Each scene shows the same named points in several views. A view is turned or mirrored, and shifted as a whole, has a little noise and may leave points out.

Scene 1
View 1
<157>: [ 10 -13  14   6   2   3  -5  21  16  27   9   6  -1   9   3  -6  13 -14
  29  -8]
<83>: [ 16  13  -9   3 -15   4  -5  19   1   7   4   4  11  -9  -4  -3  -9 -18
  -8  -5]
<22>: [  2   1 -15  -7 -20  -4   0  14  -8  14  -3  -9  -1 -10  -2  21   2 -16
   1  -1]
<156>: [ 16  19  -4   2 -15   7  -1   6  -4   0 -10 -17  -5 -22  -3  18 -12   2
 -32  -8]
<171>: [11  4  5  9  4  4  1 13  6 10  4 -5 -1  0 -3  0  0  3  1 -9]
<173>: [  6   1   7  11  15   2   8   7   4   8   2 -14  -7   3  -4   7   4  20
   1 -11]
<99>: [  6   6   0   7   6   1   6   8   0   6  -1 -14  -4  -4  -5  10  -2  13
  -8  -9]
<14>: [ 13   7   9   9   3   7   1   8   7   9  -2 -13  -8  -7  -2   8  -1  10
  -9 -11]
<23>: [ 17  12  14   9  -1  10   0   3   7   6 -10 -20 -15 -17   0  16  -5  15
 -25 -13]
<193>: [ 21  14   9   7  -9  11  -5  10   7   7  -5  -9  -5 -15   0   5  -8   0
 -21 -11]
<216>: [ 14  13  -9   1 -16   3  -3  16  -1   6   1  -1   6 -11  -4   3  -9 -12
 -13  -4]
<62>: [ 17   1  16   7  -4   9  -5  12  14  17  -2  -7  -9  -7   4   4   3  -4
   0 -11]
<79>: [ 11   3  -5   3  -6   1  -2  18   3  12   6   2   7  -1  -4  -2   0 -12
   6  -5]
View 2
<171>: [-4 12  6 -9 -7 -4  0  7  7 -8  7 -4  3  0  9 20  3 -5 -3 -2]
<193>: [ -1  -1  10   0 -15  -2  -3  -2  17  14   3   0   7   2   3  20 -15  -7
  -2   0]
<157>: [ -2  15  -9 -11  -4 -12  21  14   1 -19  31 -10  -2 -19   1  30  28  -5
 -12 -12]
<22>: [-14  -8 -16   1  -1 -14   8   9  19 -14   0 -10  11  -6 -10   5 -11   8
 -15   1]
<83>: [ -1   2 -11  -3  -1  -4   1  -3  12   5   9  -7  -7  -3 -11   5  -9   4
   6  -8]
<79>: [-3  8 -9 -7 -2 -7  6  5  8 -9 12 -8 -4 -5 -3 13  3  1 -1 -7]
<99>: [ -9   7   9  -7  -9  -4  -6   9  11 -11  -6  -2  10   7  14  15  -7  -3
  -6   6]
<216>: [ -4  -1  -7  -1  -3  -5  -1  -2  14   4   3  -5  -1   0  -8   5 -14   3
   2  -4]
<156>: [ -7  -9   7   5 -12  -3 -10  -2  24  12 -11  -1  13   8   1   8 -30   0
  -5   6]
<14>: [ -5   5  10  -4 -13  -4  -1   6  12  -2   3  -2   9   1  10  22  -6  -6
  -8   1]
<173>: [ -7  14  14 -11 -12  -3  -4  14   6 -18   0  -1  10   6  23  24   3  -7
  -9   7]
<62>: [ -2   4   8  -3 -15  -7   8   6  13   3  15  -3   9  -7   4  30   3 -10
 -11  -4]
<23>: [ -5   1  23   0 -22  -2  -7   5  18   7  -4   3  19   6  17  27 -16 -11
 -11   7]
View 3
<22>: [  3  13 -21 -10  -7   8   4   5 -16  10 -10  31   3  -1 -27  13  -7   6
  11   0]
<23>: [-21   9   8   5 -19   0 -11 -21  -8  -6   4  19   0  10  -6  14   8  29
  -5   8]
<171>: [ -8  -1   3   3 -20   7 -11   4 -11   2  12  21   0  11  -9  14 -12  10
  11   1]
<79>: [  8   1  -5  -2 -15  11 -12  10 -17   4  10  22  -4   0 -17  11 -17   1
  12   1]
<193>: [ -4  10   5  -1 -15   4 -18 -16 -14  -4   4  18  -8   2 -14  10   0  16
  -5   8]
<62>: [ -4   6  -3  11 -21  12  -7   2 -14  -3  14  14  -1  -4  -5  12  -4  19
   5   3]
<216>: [  8   8  -3 -11  -9   4 -18  -5 -17   4  -1  26  -8   1 -25  10 -11   1
   3   5]
<83>: [ 14   5  -3 -10 -10   7 -21   0 -19   3   4  24 -11  -1 -24   9 -16  -4
   6   4]
<157>: [  3  -3 -10  17 -26  23  -1  31 -17   2  27  13   5  -5  -1  14 -21   7
  23  -6]
<173>: [-22  -3   6   6 -22   2  -5   1  -3   2  11  24   7  23  -4  19  -8  19
  12  -2]
<14>: [-11   4   2   3 -18   5  -9  -5 -10   0   8  20   0   8 -10  14  -4  17
   5   3]
<99>: [-17   1   3  -2 -16   0  -7  -5  -6   4   3  27   3  20 -12  17  -6  16
   7   1]
View 4
<216>: [ -2  -6  10 -13  -7  23  -5   1  11   5  10 -20  15  -7  24  -5 -11   6
  -3  -2]
<156>: [-11 -22  13  -1 -11  25 -15   6  15  -2  25 -16  32 -12  20  -1  -3  -6
  -7  12]
<23>: [-13 -20   5   1  -4   3 -22   6  24  -9  24  -2  24 -18  18   7  14 -10
   7   7]
<79>: [ -2   6   4 -18  -4  11  -4   0  11   1   3 -17   1  -6  21   0  -5  14
   5 -10]
<14>: [ -8  -7   3  -8  -3   4 -14   3  18  -7  14  -7  12 -13  18   5   7   1
   7  -1]
<83>: [  1  -1  10 -16  -5  23  -2  -2  11   9   5 -20  11  -7  28  -8 -13   9
  -1  -6]
<193>: [ -4 -13   9  -3  -5  12 -15   1  20   2  18  -7  21 -16  28  -2   1  -5
   3   2]
<62>: [  0   4   0  -8  -6  -6 -15   4  17  -5  17   2   5 -20  28   5   6   5
  11 -11]
<171>: [ -7   0   0 -13  -1   1 -11   1  17  -6   8  -8   3 -10  17   5   8   7
  11  -7]
<99>: [-16 -13   2 -10  -2   8 -12   4  18 -11  11 -14  12  -6   8   8  10   3
   5   3]
<22>: [ -7   8   6 -15 -21  20  -8  10  -3 -10  20 -23  14  -6  14   5 -10  19
  -7  -3]
<173>: [-17  -9  -2 -12   3  -2 -13   3  21 -15   8  -9   5  -7   5  12  19   4
  13   0]
<157>: [  4  25  -6 -21  -4 -13  -7   1  10  -4   3  -3 -15 -13  24   6   4  21
  17 -24]
View 5
<14>: [ -4 -11  -5 -12   8   2  12 -10   3   8  -7 -10  -7   4  -8   0  14   2
  10   8]
<62>: [  3  -5 -15 -18   5   3  15 -17   9  14  -9 -14 -10   3 -12   5  14   9
   8  10]
<193>: [-10 -13  -7 -21   8   6  18 -11   9   9  -2 -12  -2   6  -3   3  16  -5
   5  -8]
<79>: [  1   1  -8 -12   0  -1  19  -4   2  20  -5  -9  -7 -11 -26   4  -6  -6
  10  10]
<216>: [-12  -1  -5 -19   4   3  25  -3   4  18   3  -5  -1 -10 -15  -1  -1 -15
   4  -5]
<22>: [ -7  16  -5 -17   8   0  27  -7  -3  22   5   5  -9 -16 -13 -19   2  -5
   7  10]
<173>: [  0 -15   2   2  11  -1   3  -4  -5   3 -14 -10 -10   6 -12  -2  13   6
  16  22]
<83>: [ -8  -1  -8 -19  -1   2  25  -3   6  21   2  -8  -1 -11 -22   5  -7 -17
   5  -6]
<23>: [-10 -19  -2 -13  16   6   9 -13   4   0  -6 -11  -6  14   7  -4  29   4
   8   1]
<156>: [-22 -10   3 -19  15   7  21  -6   3   7   6  -1   0   2   7 -11  19 -14
   4 -14]

In a view up to two points have been moved. Name them for each view, in the order of its rows, or write -.
view 1 | <14>, <23>
view 2 | <157>
view 3 | <79>
view 4 | <62>, <171>
view 5 | -
